Each row is a point on a landscape with many valleys, with its height.
A ball rolls from a point to the lowest of its 2 nearest points, and stops where none of them is lower. Distance is the straight distance between rows; heights are no part of it.
Nabug: [126 125 117 174  97 135 110 191 133 108 161 124  63 172 177  77 152 126
 118 160 100  96  45 102 139 119  97  69 117 140  88 142 140 109  92 158
  84  86]  h=271
sobif: [140 172 146 118 162 104 186  81 147  90 107 134 140  93 108 147 157  99
 100  83 117 140 192  67 124 150  92 149 155 105 176 137 115 126 165  55
 178 162]  h=502
Somum: [151 132 142  89 132 113 154 128 107  67 125 146 151 106 125 139 108 136
 128 110  97 171 159  48 143 149 123 122 110 122 156 131 116  74 164  70
 104 152]  h=600
zigut: [127 141 148 154 139 138 118 152 141 115 123 133  75 177 125  92 139 103
 119 162 117  84  41 100 116 122 118  89 119 133 109 151 130 105 107 139
 111 120]  h=213
goses: [128 128 159  99 135 105  87 124 127  71 131 148 120 100  97 120  78 133
 134 141 103 138 115  87 161 118 126  85 107 151  97 146  91  86 128  78
  88 138]  h=259
Zom: [101 111 149 188 162 146 117 166 152 148 136 131  60 145 159 132 135 111
 134 125 158  85  86 199 136 107 108 105 150 108  95 117 131 127  89 161
 134  89]  h=509
Vir: [134 100 130  80 144 106 121 130 109 100 140 163 113  90  94 179  95 146
 148  80 109 161 165 149 175 146 154 155 101 130 120 118 108 112 142  74
 136 124]  h=413
kas: [116 154 131  94 165  95 180 100 112 129 104 159 147 132 149 143 137 159
 101  94 177 158 208 121 111 152 128 164 151  79 174  95 142 150 141 125
 148 133]  h=234
zafi: [106 134 125 138 156 139 158 113 144 163 120 103 122 114 105 130 153  71
 119 139 157 100 153 180 113 122 116 173 178  76 135 142 117 200 177 127
 183 116]  h=491
buvi: [141 164 151 101 140 101 142  73 124 130  90 136 167  74 104 152  95  89
 112 160 148 117 157 119 157 146  73 131 203 118 156 103 104 175 180  88
 141 115]  h=590
Talu: [134 143  73 145  85 100 148 142 111 162 107  75 134 171 133  81 174 123
 134 115 124 146 200 140 106 138 119 138 130  94 119 113 149 121  88 181
 133 167]  h=458
fepep: [114  92 150 115 124 152 111 132 141 142 146 124 119 119 125 124 108 104
 133 150 141 132 113 110 131 115 129 114 116 118 104 153  97 132 122 116
 144 114]  h=499
basot: [125 121 117 160 128 163 137 169 129 116 166 105 118 164 155 140 132 111
 145 142 122 123 112  97 127 145 196 119  78 124 164 133 137 106 154 111
 162 126]  h=328
gim: [129 109 101 111  81 128 121 135 140 167 142 113 103 127 120 138 147 161
 149  92 122 142 170 175 144 154 206 158  68 128 159 115 133 129 161 153
 155 168]  h=663
zim: [116 178 103 213 156 141 144 146 145  70  99 111  84 204 177 115 192  98
 110 124 130  81 102 139 106 125 114  84 120 132 152 139 145 108 113 153
 147 130]  h=308
gusi: [117 115 185  67 188 124 157  92  82 114 143 191 116  87 148 134  93 130
 113  88 166 156 171 153 164 151 128 150 137 154 126  94  89 121 151 124
  78  88]  h=463
Zes: [105 134 122 134 186 156 160  98 159 137 137 126  92 120 136 132 164  89
 107  98 175  83 152 176 103 119 155 159 133  92 141 142 130 175 147 123
 177 122]  h=473
Rek: [117 143 174 110 151 113 112 148 134  99 102 115 102 136 117 120 146 176
 143  85 137 132 112 132 128  97  91 144 114 170 102 162 109 116  51 151
  95 129]  h=309
vese: [160 120 180 133 100 182 127 125 148 160 133  87 147  89 102 142 158 146
 146 109 133 131  70  75 127 127 103 120  73 167 117 163 144 144 102 156
 106 118]  h=389
Tobo: [134 150 146 120 116 126 117  90 114 164 119 109 190  92 105 165 108 109
 120 170 177 130 179 124 131 112  96 142 178 115 189 101 140 172 152  99
 138 128]  h=582
dapu: [108 118 176 101 154 163 145 133 106 185 130 109 127 124 130 166 121 186
 155  66 162 154  69 169 138 120 131 172 112 163 133 121 140 139  96 216
  98  90]  h=610
buf: [152 127 148  95 175 111 135 115 143  91 135 143 111  75  96  79 147  64
 100 143 125 108 136 121 135 135  92 132 172 120  77 154  85 136 156  98
 142  80]  h=361
pap: [144 121 164 100 114 175 126 122 128 198 160 125 160  92 144 115 121  94
 119 173 186 130  95  95 104 155 113 107 166 123 135  94 147 154 136 195
 106  83]  h=556
Giku: [ 98 140 140 161 137  99 124  90 132 150  77 103 139 100  60 155 119 137
 131 132 149 104 141 151 126  98 102 147 167 142 158 131 115 180 113 122
 154 148]  h=439
vuro: [ 82 110  60 160 161 139 109 166 127  64 123 101 102 142 149  88 161  79
  99 120 105 134 156 149 126 105 174 113  94 134  79 157 161 111 118 115
 132 134]  h=406
dupo: [107 139  90 207 162 101 118 124 159  77  88 101 106 160 124 122 154  98
 122 147  88  71 109 154 104  81 144 100 154 145 116 152 119 143 126 101
 164 138]  h=450
fabog: [151 112 170 109 117 127  87 145 147  62 134 117 157  89 117 128 109 172
 153 134  83 164  85  90 166  98 114  97  91 179 109 173  87  89 111 104
  80 122]  h=301
zur: [168 145 166  81 121 159 122 116 119 138 190 145 174 127 159  98 105 158
 133 145 128 140  62  46  88 172 156 115  85 135 152 122 146  79 143 126
  69 122]  h=568
rero: [112  86 112 154  75 159 131 179 122 198 168 104 112 143 147 140 152 109
 150 134 132 120 134 165 162 160 146 145 104  81 115  80 152 145 127 164
 141 117]  h=550
boz: [102  98 177 109 164 175 132 146 145 161 180 146  81 147 157 129 134  87
 136 119 165 107  91 170 126 143 182 143  98 127 116 137 134 152 148 116
 133  94]  h=561
limog: [119 139  64 155 187 136 141 136 112  91 117 150 124 161 176  89 174  63
  76 119 124  97 175 121  99 155 159 122 133  71  94 130 135 123 130 118
 166 139]  h=222
mora: [ 99 168 151 153 146 103 152 127 121  67  98  80 120 153  94  94 146 142
 113 109 127 134 119 105 123 108  76 130 108 176 144 187 104 112  76 140
  97 138]  h=353
Led: [112 139 150 147 119 173 151 127 132 176 135  98 120 134 113 121 129 100
 138 139 166 108  93 115 120 133 109 134 123 131 151 141 126 148 105 144
 139 118]  h=522
rul: [126 125 124 134 146  99 130 115 159 179 121 112  99 119 120 107 121  78
  91 208 122 111  66 156 117 111  98 126 215  94  97 141 129 186 151 143
 160  87]  h=534
Dutak: [140 131  61 162 178 107 113 111 163  73 122 129 151 125 117 134 119  76
 113 177  73  95  97 149 117  80 133 100 192  87  82 145  96 153 178  76
 183 108]  h=410
fugot: [138 133 178 114 116 143 111  94 129 195 130 132 177 115 118 125  80 153
 132 165 134 108  63 107 101 161 103  79 159 184 137 104 175 152 102 196
  76  87]  h=707
Dimip: [135 142 152  88 170 119 148 122 113 112 116 130 102 133 101 146 138 190
 124  57 157 146 145 110 119 150 171 175  81 168 193 152 128 122 141 111
 140 135]  h=318
filev: [116 124  85 173 106 115  99 155 114 120 119 101 129 171 176 134  99 186
 149 158 135 144  95 113 131  95 119  97 112 141 129 109 158 105  75 143
 111 149]  h=368
gumuz: [110 103 150 104 165 165 113 157 117 143 160 149  82 125 156 104 127 113
 135  96 153 129 115 179 147 115 160 147 101 127  75 150 108 119 101 134
 104  86]  h=575
Gepa: [135 141 122 146 150  73 130  88 127  81  81 145 143 117  88 175  89 159
 144 130  99 131 171 119 145 115  98 110 149 140 152 128 111 112 127  58
 157 165]  h=477
bozab: [116 109 126 161  93 104 133 151 163 128 134  77  92 148 120  61 168  80
 100 173 101 129  54  95 145  97  72  89 163 130  83 159 142 143 130 151
 129 103]  h=461
zefu: [116 138  44 184 164 121 126 144 114 123  85 145 127 162 143 122 176 117
 108  99 122  93 186 208  97 119 150 144 142  85  84  97 139 110  98 155
 149 180]  h=365
pok: [165 129  95  92  43 100  85 163 123  97 127 123 169  85  95 174 138 127
 148 125  37 189 198 118 187 139 167 135  89 137 139 140 111 101 155 146
 113 175]  h=635
ved: [156 184  87 133 103  77 149 133  99 128  91 101 152 158 106  96 158 162
 115 104 124 169 202 100 106 145 104 152 116 120 152 123 124 110  94 150
 117 187]  h=433
pigip: [124 105  81 149 135 121 115 152 108 133 124 142 115 203 166 153 102 179
 171 115 123 160 122 148 110 131 187 138  89 125 147 111 156 100 121 110
 150 159]  h=367
ziva: [159 121  97 117  53 154 141 135 138 193 149 109 162 130 118 156 112 162
 173 119 133 143 141 145 132 135 162 163 105 110 172  99 145 139 165 144
 175 176]  h=672
vonar: [144 122  54 115  67 105 104 139 131 114 134 100 183 140 122 127 107 116
 159 168  73 153 175  97 127 115 144 105 142  84 131 101 122 112 138 127
 156 169]  h=560
ked: [130 177 171 114 167 125 173  75 151 108 100 123 133 115  95 120 169 120
  96  95 157 105 138  93  94 121  95 157 131 137 185 155 106 128 149  96
 156 144]  h=487
Tesi: [ 88 144 138 141 184 106 130  91 149 130  78 136 114 127 100 145 129 142
 128 104 154 102 157 211 131  93 105 165 156 137 128 136 112 174  99 135
 155 123]  h=416
sas: [104 133 129 166 162  89 117 113 168  77 105 132 104 146  90 105 132 127
 126 174 115  90  93 118 104  89 122  94 148 133  93 171 105 142 112 102
 136 124]  h=464
Ziz: [125 195 160  89 214 100 186  78 117  86  77 186 138 117 138 139 126 173
  80  82 165 128 172 114 108 144 128 156 137 104 167 101 117 141 134  90
 120 120]  h=194
teg: [ 88 164 155 158 169 117 114 103 143 157  87 135 118 147 138 144 125 146
 113  82 154 119 154 201 116  78  77 135 178 142 120 109 120 142  64 186
 119 114]  h=386
feve: [111 104 196 134 110 178  96 136 134 194 174 134 111 110 142 137 115 155
 145 142 139 108  46 158 130 123 122 118 118 186 118 112 145 156 100 178
 108  80]  h=558
Leku: [124  97 159 118 132 191 119 117 115 188 183 157 122 134 168 163  75 159
 162 134 139 138  48 151 154 130 166 141  99 152 117 103 143 141 120 146
 102  93]  h=577
nese: [129 137 158 147 163  98  89 109 148  96  95 149  99 125  91  89 103 137
 116 168 123  97 115 167 117  89  86 110 172 150  65 150 106 143  83 123
 102 130]  h=489
Reb: [148 155  96 146 100 114 153 134 127 125 123  87 141 180 165 108 156 156
 143 102 131 131 146  96  91 159 165 134 109 115 189 100 157 109 152 149
 156 172]  h=503
Tifid: [ 93 116 136 123 133 114 132 150 125 166 107 105 121 119 114 129 147 140
 137  81 165 111 194 232 140 141 132 167 137 101 106  91 143 139  92 159
 118 130]  h=656
daza: [115 107 152 141  82 105 121 140 124 145  80  77 110  77  89 158 142 178
 145  98 120 134 173 160 161 102  99 168 119 161 131 141 109 137  72 138
 127 167]  h=409
Nevat: [130 163 168 109 124 148 149  93 130 144 109 119 109  93  70 156 157 134
 132  82 156 104 127 124 114 121 113 169  95 158 209 177 131 167 146 109
 160 141]  h=471
dasel: [137 113  58 194 156 120 112 151 117 128 100 141 106 147 161 136 137  96
 129 139 115  81 131 186 123 106 153 118 150  85  64  99 159 116 105 123
 147 139]  h=400
totu: [106 136  94 183 134 116 124 154 130  94 124 107  99 193 172 136 118 147
 140 131 108 131 113 128 112 113 168  80 101 144 143 130 164 108  96 111
 132 151]  h=392
nibi: [141 120  67 126 123  90 118 113 120 124  94 146 145  93  79 149 143  91
 107 134 112 122 228 162 152 134 112 155 169  98  83 105 117 126 139  92
 150 181]  h=676
Nege: [106 141 170 141 134 158 153 101 140 199 126  97 124 107 119 157 149 100
 126 133 184  95 122 137 112 126  79 156 156 130 199 138 153 199 128 172
 151 110]  h=546
Rad: [117 153 154 140 126 139 161 101 128 190 144 112 173 112 120 140 138  82
 121 151 194  99 155 133 104 130 107 159 183 102 207 108 153 206 180 147
 163 148]  h=565
kuru: [135 102 171 120 106 138 119 134 117 120 102 109 115  60  91 156 121 156
 117  92 122 150 135 136 180 125  86 169 120 155  92 152 103 130 104 118
 109 119]  h=442
febe: [131 121 119 136  97 149 125 111 141 195 135 112 184 140 122 167  87 163
 167 140 146 112 109 114 112 122 140 127 132 140 185 105 160 137 139 132
 158 148]  h=683
vopu: [117 158 131 147 108  91 153 103 121  50  94 111 132 121  94 112 132 117
 132 103 112 148 159  72 154 124  74 112 123 170 134 164 118 114 113 100
 113 158]  h=385
zir: [156 120 171 143  83 152  99 116 142 100 123  93 162  77  90 130 142 164
 140 127  77 148  90  82 148 108  95 117  99 183 127 184 111 130 108 143
  79 134]  h=344
Soli: [128 151 169  89 135 121 115  96 102 190 105 146 172 135 119 140  81 180
 140 130 164 132 101 138 126 108  84 103 156 178 134  98 141 133  87 219
  68  93]  h=722
Zizop: [137 139 177  73 152 139 134 110  98 136 170 194 161 158 202  84  85 146
  99 163 163 133  84  97  74 161 157 118 141 122 152  93 153 101 143 107
  59 108]  h=589
lep: [136 123 155 106 126 144  95 158  94 146 137 174 115 172 166  94  67 196
 146 155 120 133  57 131 113 113 115  83 112 156  94 107 133  97  63 142
  41 122]  h=633
kiv: [103 143 179 120 160 129  86 118 141 132  92 169  77 128 135  99 102 134
 119 129 134 102  96 177 116  99  91 120 140 164  79 139 105 128  62 157
  81  98]  h=516
bur: [105 101  90 127  90 150 112 154 121  85 179 113 131 159 147 132 142  63
 132 142  83 144 135 104 139 128 187 100  92 113 130 155 127 107 181 125
 155 131]  h=354
Vel: [150 119  83 101  52  85 116 132 122  73 107 140 162  88  92 170 117  96
 128 135  60 158 218 119 180 138 120 103 137 146 115 119 111  91 147 121
 141 168]  h=648
zukad: [105 120 120 144 135 120 150 135 145 191 137  85 132 117 113 132 131  59
 113 180 178  94 106 173 133 122  95 137 189  79 114 118 145 198 147 148
 151  90]  h=512
Zerof: [156 134 177 130  80 192 110 107 132 163 135 102 173  57  80 174 160 137
 146  96 108 108 100 103 120 138 109 169  67 152 162 181 144 152 138 144
 129  97]  h=428
Zenu: [153 117  98 102  52 165 114 127 116 171 159 112 196  84  99 172 121 122
 155 154 110 137 141  92 124 141 131 134 123  99 167 123 132 143 165 121
 166 144]  h=684
Nat: [138 168  75 148 154 101 138 132 144 116  80 122  97 179 144 121 182 142
 117  66 127 130 198 165  95 118 149 156 121 112 116 114 144 104  97 165
 141 167]  h=332
Keki: [ 98 148 141 129 160 118 123 159 127 126  79  98  83 148 153 147 131 171
 133  57 147 112 140 178 108  80  89 149 122 151 125 134 130 132  55 170
 103 128]  h=349
fuv: [ 96 105 197 109 137 144 107 152 146 152 146 142  63 122 149 121 105 155
 140 130 128 103  47 173 141 102 113 119 111 167 100 125 119 137  79 164
  77  98]  h=540
nas: [166 140  85 129  89  71 152  97 106  87 104 129 138  66  72 184 137  58
 124 127  78 139 236 133 153 138  90 139 166 131 127 119 112 103 154 103
 152 186]  h=661
sebe: [ 98 121 142 121  97 127 143 129 100 204 112 106 127 128 107 138 172 168
 136  62 157 126 157 206 132 135 117 165 125 113 164  94 134 141  95 214
 109 124]  h=642
Gat: [132  97 107  55 178 127 132 123 107  88 154 182  93 121 144 147 107 154
 136  76 106 173 170 150 154 169 184 151  85 110  82 127 109  91 147  75
 114 121]  h=390
vatak: [127 164 121 175 134 110 160 128 140 104 141 120 123 180 154  87 124 103
 113 190 131  99  78  76  91 127 103  80 144 145 138 140 138 121 134 132
 136 110]  h=263
kel: [128 112 143 119 114 133 144 121 107 188 139 103 163 115 130 120 121  75
  98 157 188 123 120 126  96 129  98 133 170  88 120 114 146 167 146 154
 134  91]  h=535
gak: [138 149 165 110 105 175 134 117 137 181 160 167 119 126 158  78 107 111
 114 190 146  99  65  88  90 179 120 108 149 118 124 104 155 107 136 176
  89  93]  h=580
Fuf: [137 118 163  69 153 125 145  99 124 109 119 182 131  72 120 156  69 132
 121  94 146 175 181 112 185 165 119 128 131 139 121  94 106  94 157  83
 113 126]  h=438
Gite: [115 113 125  68 197 129 151 120 113 113 160 181  95 167 156 132 120 162
 137  74 151 160 124 146 116 148 203 166  87 105 141 130 122 122 158  70
 111 101]  h=366
nonos: [136 140  91 115 150 105 125 148 104 114 122 153 133 170 155 122 109 179
 132  94 128 160 177 122 104 150 169 154 102 102 138 108 138  92 133 111
 130 143]  h=342
kivu: [127 112 184  91 157 160 130 120 120 167 130 137 116 123 121 137 132 167
 141  95 166 157 106 143 149 126 142 160  99 146 106 144 100 131  85 156
  90  91]  h=594
Sevi: [107 121  61 195 151 113 116 121 153  79 126 112 108 133 138 123 183  83
 109 103 102  92 165 174 110 112 173 125 131 133  87 153 141 143 138 135
 153 146]  h=429
nule: [148 113 142  82  56 157 134 106 101 159 133 125 202  39 107 184 107 105
 150 130 136 163 161  85 157 156 111 161 136 128 161 116 128 128 149 122
 122 145]  h=698
dil: [128  86  94 163 140 106  96 180 134 109 121 146  67 135 157  92 125 125
 120 156 116  69  94 177 139  65  94  89 162 124  36 116 151 139  88 126
 105  87]  h=460
sugud: [130 107  32 160  59  78 106 157 122 117 133  90 168 134  95 113 145  91
 119 171  71 160 160 128 131 111 115 123 181 115  92 121 137 128 146 127
 150 153]  h=541
devuf: [138 124 111 181 104 135 124 148 146 106 150 110 123 178 156 114 131  90
 122 179 112 120  93  82 119 133 143  86 139 100 144 125 150 128 158 104
 169 109]  h=297
pori: [116 134 128 136  90  96 118  82 147 110  89 118 139  97  52 185  89 167
 151 130 103 129 160 151 132  87  94 148 147 167 169 121  92 152 124  85
 170 162]  h=459
lezuz: [156 138  89  67 151  93 150 120  97 136 128 180 144 129 162 124 120 163
 129  79 130 183 212 110 138 175 163 182 131  84 121  81 126  92 159  83
 138 144]  h=313
gal: [104  79 111 169 135 132 114 180 171 115 134  95  61 119 146 121 168 114
 132 134 123  72  97 186 134  81 123 110 144 135  77 137 138 159  96 117
 135 119]  h=486
lup: [104  98 122 187 125 155 122 178 132 156 155 146  96 156 180 140 144 102
 137 134 146  98 121 201 155 153 140 124 119  98 101  88 142 137 112 142
 141  98]  h=530
Bital: [159 137 109 102 111 125 108 145 107  64 163 123 178  96 134 101 127 107
 126 144  96 191 173  41 146 139 113 103 104 113 121 146 101  87 149  94
 110 144]  h=588
Pifi: [128 156  80 154 107 146 174 186 101 139 139 133 104 206 177 131 159 187
 145  75 156 150  93 102 106 174 156 143  90 124 212 114 180  67 138 145
 137 129]  h=576
ser: [128  92  88 152  60 132 116 177 121 146 146  76 137 126 108 100 147 109
 115 181  76 150  89  62 139  96  89  89 149 116  85 153 132 131 145 146
 131 114]  h=492
Leb: [102  76  68 152  75 106 108 169 151 152 166 101 120 149 132 142 148 121
 135 156  85 122 158 169 144 119 188 113 131 111 136 100 156 124 154 147
 177 167]  h=324
geki: [112 124 216  80 187 131 130  70 113 132 136 176 115 117 134 130 115 131
 124 120 180 132 148 178 137 141 104 136 151 181 139  87 106 148 124 167
  67  90]  h=484
vofo: [140 137 174  71 164 147 142 115 115 132 168 152 164 154 174 106 103 138
 110 116 159 132  93  71  88 171 174 122 103 105 172 108 129  90 156  73
 100 129]  h=579
kat: [122 156 107 145 167 107 137 101 146  71 108 156 157 144 120 144 117 142
 119 127 101 111 171 105 108 129 146 107 137 107 157 149 112 119 149  81
 160 160]  h=493
zinur: [120 100 109 199  87 151 110 185 146 109 142  90  91 164 182 113 133 163
 134 164 119 125  90 114 163 104  92  72 130 151 113 116 153 111  70 157
  98 119]  h=325
rog: [139 112  89 156  60 115 124 138 111 135 136  71 173  96  78 121 150  93
 123 161  90 144 140  97 125  94  85 121 169 122 119 147 116 150 130 121
 162 141]  h=519
pana: [120  98  88 168  61 158 117 173 114 126 166  67 142 151 167 115 152 125
 135 159  87 176 112  93 162 135 145 106  72 118 107 121 153 105 131 170
 130 139]  h=592
tuv: [102 130 128  85 193 140 152 115 114 134 148 161  64 155 131 164 139 172
 145  39 170 135 134 145 117 139 184 202  93 133 162 122 138 128 147 113
 157 125]  h=343
Rifa: [146 116 156 141 123 151 101 138 132 132 164 153 112 157 171 135  92 165
 153 174 101 104  22 121 121 132 171  85  87 166 129 121 137 104 120 106
  78 112]  h=605
Zovap: [140 159 141 122 165 121 166  85 139 130 108 124 142 115  96 133 122  86
  96 186 138  97 130 115 112 112  90 128 219 109 149 142 114 184 163  94
 187 120]  h=573
Penol: [128 161 106 151 104 128 164 150 127 150 111  90 134 176 166 102 142 118
 150 129 160 137 164 109  96 140 112 138 128  94 147 104 154 122  96 140
 159 173]  h=483
Nezi: [159 139  93 126 151  86 105 100 146  92 106 183 141 144 101 113  78  98
 107 213  87 110  91 125 114 105 128  95 203  77  80 132  95 140 166  66
 149 100]  h=382
finak: [128 129  56 125  98 100 117 138  99  64 139  96 189 151 143 100 119  98
 126 158  91 182 181  73 132 132 125  89 129 104 111 136 140  94 137 119
 120 162]  h=574
val: [144 103 141 132 115 165 102 150 137 183 156 163  88 143 162  90  99 106
 122 194 134 125  57 105 129 157 122 103 141 129  88 100 124 136 118 155
 111  84]  h=601
sis: [144 108  82 170  58 166 156 193 109 169 158  90 133 154 186 122 148 131
 148 138 136 148 127 109 139 182 129 137  90  99 124  84 161 110 124 174
 153 134]  h=572
nen: [132 138 125  94 126  87 170 101 105 124 104 166 150 123 130 125 110 174
 126  89 166 180 190  91 141 148 106 171 140 106 143  83 133 103 134  98
 114 141]  h=275
vore: [136 124 102 123 158 132 148 130 142  97 133 131 131 114 145  91 163  50
  98 121 130 121 164 117 116 146 140 144 131  84  73 146 115 137 156  79
 153 137]  h=272
lutil: [120 109 182 103 125 110 114 103 106 178 154 140 181 107 128 141  84 184
 147 130 154 153 112 145 153 108 100 135 135 163 110 102 148 146 104 161
  81 107]  h=734
zosa: [177 139 154 120 121 196 145 142 117 147 159 110 184 120 161 120 128 184
 135 109 132 144  62  51 103 178 141 117  60 151 131 134 167  80 120 161
  83 107]  h=552
foza: [126 107  92 152 127 101 112 133 132  92 142 109 111 138 109  52 145  79
 113 156  82 117  97 113 141  79  98  89 158 116  73 180 112 127 133 126
 138  95]  h=434
Sisan: [153 124 180  71 103 137 159  80 107 142 132 155 169  45 136 171 115  82
 115 101 161 166 160  85 155 155  93 129 146 123 162 114 120 138 174  87
 126 111]  h=711
Riv: [139  92  89 100  85 145 109 165 151 132 151 114 121 132 129 137 171 169
 146 112  80 195 142 141 157 129 218 155  71 135 151 141 117  85 164 164
 127 157]  h=654
komu: [139 106 140 104 102 137 113 114 109 129 125 131 150  84 119 128 102 110
 136 114 136 157 163 102 165 149  99 119 108 132 113 141 101 131 112 115
 128 130]  h=476
bak: [119 106 155  84 169 154 140 105 142  98 137 157  97  74 108  91 158  44
  72 103 150 110 183 123 148 140 120 142 133 102  72 144  95 132 150  85
 139 105]  h=320
nor: [147 125 110 121 101 165 143 176 102 141 159 103 174 143 161 119 145 166
 141 108 115 172 106  47 111 153 142 124  65 120 144 123 148  95 135 144
 117 140]  h=533
nuti: [138 117 168 121 117 177 110  86 138 208 156 111 179 129 128 160  87 169
 157 155 152  99  64 124 116 140 129 115 141 161 166  93 170 161 124 165
 118 112]  h=694
dit: [143 162  99 133  95  83 132 109  96  90  81 113 167 137  86 126 117 148
 139 121 108 186 177  75 138 131  84 140 109 156 157 124 119  96 117 123
 123 174]  h=412
bofak: [112 142 112 164 197 149 140  77 170 115  94 134 110 121 100 139 132  91
 116 115 128  77 136 161 103 113 157 138 159 108 110 152 102 163 138  91
 188 143]  h=453
ludi: [147 149 159 115  67 170 131 101 128 121 131  91 138  53  72 194 177 124
 144  90 105 117 115 121 117 119 103 156  91 166 196 180 119 163 154 124
 166 139]  h=454
ded: [167 113  90  75  30 114 115 162 132 140 127 106 141 115 102 154 173 160
 150 113  56 186 188 169 176 116 178 150  81 136 144 127 106 119 147 178
 126 183]  h=645
kogo: [115 138 159 107 165 106 122 118 133 106 117 127 128 146  79 166 123 210
 147  91 141 142  89 117 116 106 156 146  85 182 177 151 113 114 115 106
 132 130]  h=295
Zev: [135 133 180 106 150 119 114 135 118 108 136 178  70 115 132  45 102  83
 113 174 142 105  97 137 110 148 116 124 160 104  65 156  88 137 117 137
  86  88]  h=435
mep: [130 126  92 139 188  96 128  87 150  74 107 129 140  90  78 129 130  71
 108 138  87  76 138 154 132 116 125 124 184 118  88 150  92 155 163  71
 181 134]  h=431
tageb: [129 149 133 146 146 167 172 155 143 138 139 128 104 172 165 140 165 160
 150  88 172 120  74  93 109 170 138 130  81 150 198 129 153  94 146 147
 130 117]  h=562
Zivi: [133  89  87 145  41 112 113 167 134 172 135  70 131 113 103 128 153 133
 150 142  84 117 154 174 152 102 154 117 135  97 112  96 144 149 113 154
 153 182]  h=352
poduk: [136 127 134 133 124 131 101 156 116 146 148 186  92 158 185  93  80 138
 135 166 127 119  90 148 118 115 142  92 120 110  75 113 129 120  96 139
  88 112]  h=618
Mapu: [145 116 151  86 135 111  85 123 127 118 141 194 136 115 116 102  67 110
 131 177 116 114 113 120 142 133 127  99 148 127  75 139  93 129 139  79
 108 101]  h=307
dal: [145  96 194  64 106 141 116  92 103 166 160 143 175  44 115 158 113  89
 114 155 175 152 145 117 166 138 107 149 153 136 125 100 110 150 163 112
  97  80]  h=723
Gumo: [130 165 177  99 202 112 144  77 128 115 102 177 123 121 110 147 105 166
 128 100 178 129 129 128 127 132 114 144 120 155 164 128 102 124 123  93
 104 110]  h=235
dazi: [120 108 104 119 151  91  82 126 135 133 116 181 137 130 134 114  53 121
 122 210 112 129 116 153 132 117 133  82 190  89  63 119 108 156 147  97
 117  94]  h=347
gonam: [118 155 126 110 175 128 145  94 141  81 140 162 135 108 131 131 133  90
  95 104 116 123 180  99 113 149 155 133 143  93 168 127 111 136 172  51
 167 157]  h=504
bagif: [136 163 150 141 158 102 129 101 147 147  84 150 147 125 105  98 107 102
  97 202 155 105  89 134  84 120  87 116 224 111 124 122 121 173 149 135
 133  96]  h=555
ruti: [110 110 100 120 137  98 127 119 138 152  90 129 126  96  83 138 144 115
 122  77 129 107 209 212 151 128 135 175 140 117  89 115 125 146 111 128
 135 174]  h=667
moso: [106  98 125 133  86 133 101 155 149 143 128  84 114 121 114 136 149 166
 163 107 114 129 150 173 148  97 135 140 120 136 114 118 130 136  87 150
 141 160]  h=381
buz: [104 169  93 162 181 109 143 146 136  74 105 115  73 188 135 111 185 121
 108  67 126 121 156 153  83 116 158 138  85 126 150 165 133 114 116 138
 137 135]  h=302
meti: [136 118 116 117 160  89 119 120 138  97 132 163  98 129 109  64 137  81
 103 174 117 101  87 131 114 115 120 111 174  89  47 156 111 126 156 116
 114  85]  h=401
gav: [148 130 119  92 108 118 129 122 131  92 120 135 146  98  97 161 131 158
 137  99 105 177 173  74 155 158 137 151 107 147 201 143 115  81 168 108
 147 169]  h=611
sutob: [158  99 107  90  61 143 113 136 123  92 134 142 158  75  88 198 136 156
 154 116  86 162 162 111 150 151 143 148  79 146 153 150  95  94 162 128
 139 165]  h=622
diro: [120 125 173 143 133 180 151 150 131 149 168 142  93 157 170 124 138 116
 139 124 169  96  48 130 128 160 163 123  82 155 170 123 136 128 132 138
 136 109]  h=545
Ruke: [113 149 100 182 178 141 159 137 132 107 116 123  94 193 170 103 165 107
 112 108 152  98 140 121 108 144 140 116 108 101 133 146 133 107 127 110
 148 139]  h=270
zezo: [143 146  98 124 103 133 160 152 108 123 146  87 156 143 154  89 161 129
 108 113 111 183 176  55 114 166 160 141  89 120 180 141 143  96 159 146
 126 176]  h=517
geru: [ 96 123 181 114 117 137 121 115  98 201 108  97 145 107 106 169 142 171
 142  80 174 127 133 172 134  92  88 147 112 178 163 106 142 153  85 215
 101 102]  h=627
dobov: [155 109 156 127 108 170 123 131 121 174 182 150 162 150 180 130  72 162
 164 152 131 140  37 112 133 160 159  95  89 165 120 103 182 118 121 131
  94  89]  h=593
begus: [138 152 167 159 118 132  97 136 127 120 125 174  92 199 148 107  62 168
 137 199 117  77  35 119  76 132 151  82 120 173 136 123 135 101 103 133
  58 136]  h=617
zuvip: [141 158 199  80 162 122 123  91 130  93 114 159 136 123 106 154  87 185
 120 106 146 132  82 104 130 133 142 144  75 167 164 153  94  99 133  87
 106 128]  h=269
gidim: [ 89  95  63 175 110 120  97 148 147  62 144 106 132 164 156 102 127  70
 101 144  77 134 127 138 138 103 168  82 125 124 104 172 152 118 162 130
 133 123]  h=380
rogu: [143 111  76 200 144 110 111 159 135  92 115 150  78 177 175 106 133 106
 111 156  90  72  85 160 121  97 135  76 157 102  69 134 141 126 109 106
 112 102]  h=432

Where does a ball stop that starts at each point below?
sobif | goses
vofo | Rek
pana | Rek
gonam | Rek

Call two points neighbours if one is among the 2 nearest of the other. Go from one point of each pair to the other, from neighbour to neighbour, staying as low as possible. Name the highest point that can't be avoided.
Rek, goses | gonam
goses, meti | Zev
zukad, Ziz | lep
Ruke, diro | Pifi
Ziz, zigut | totu
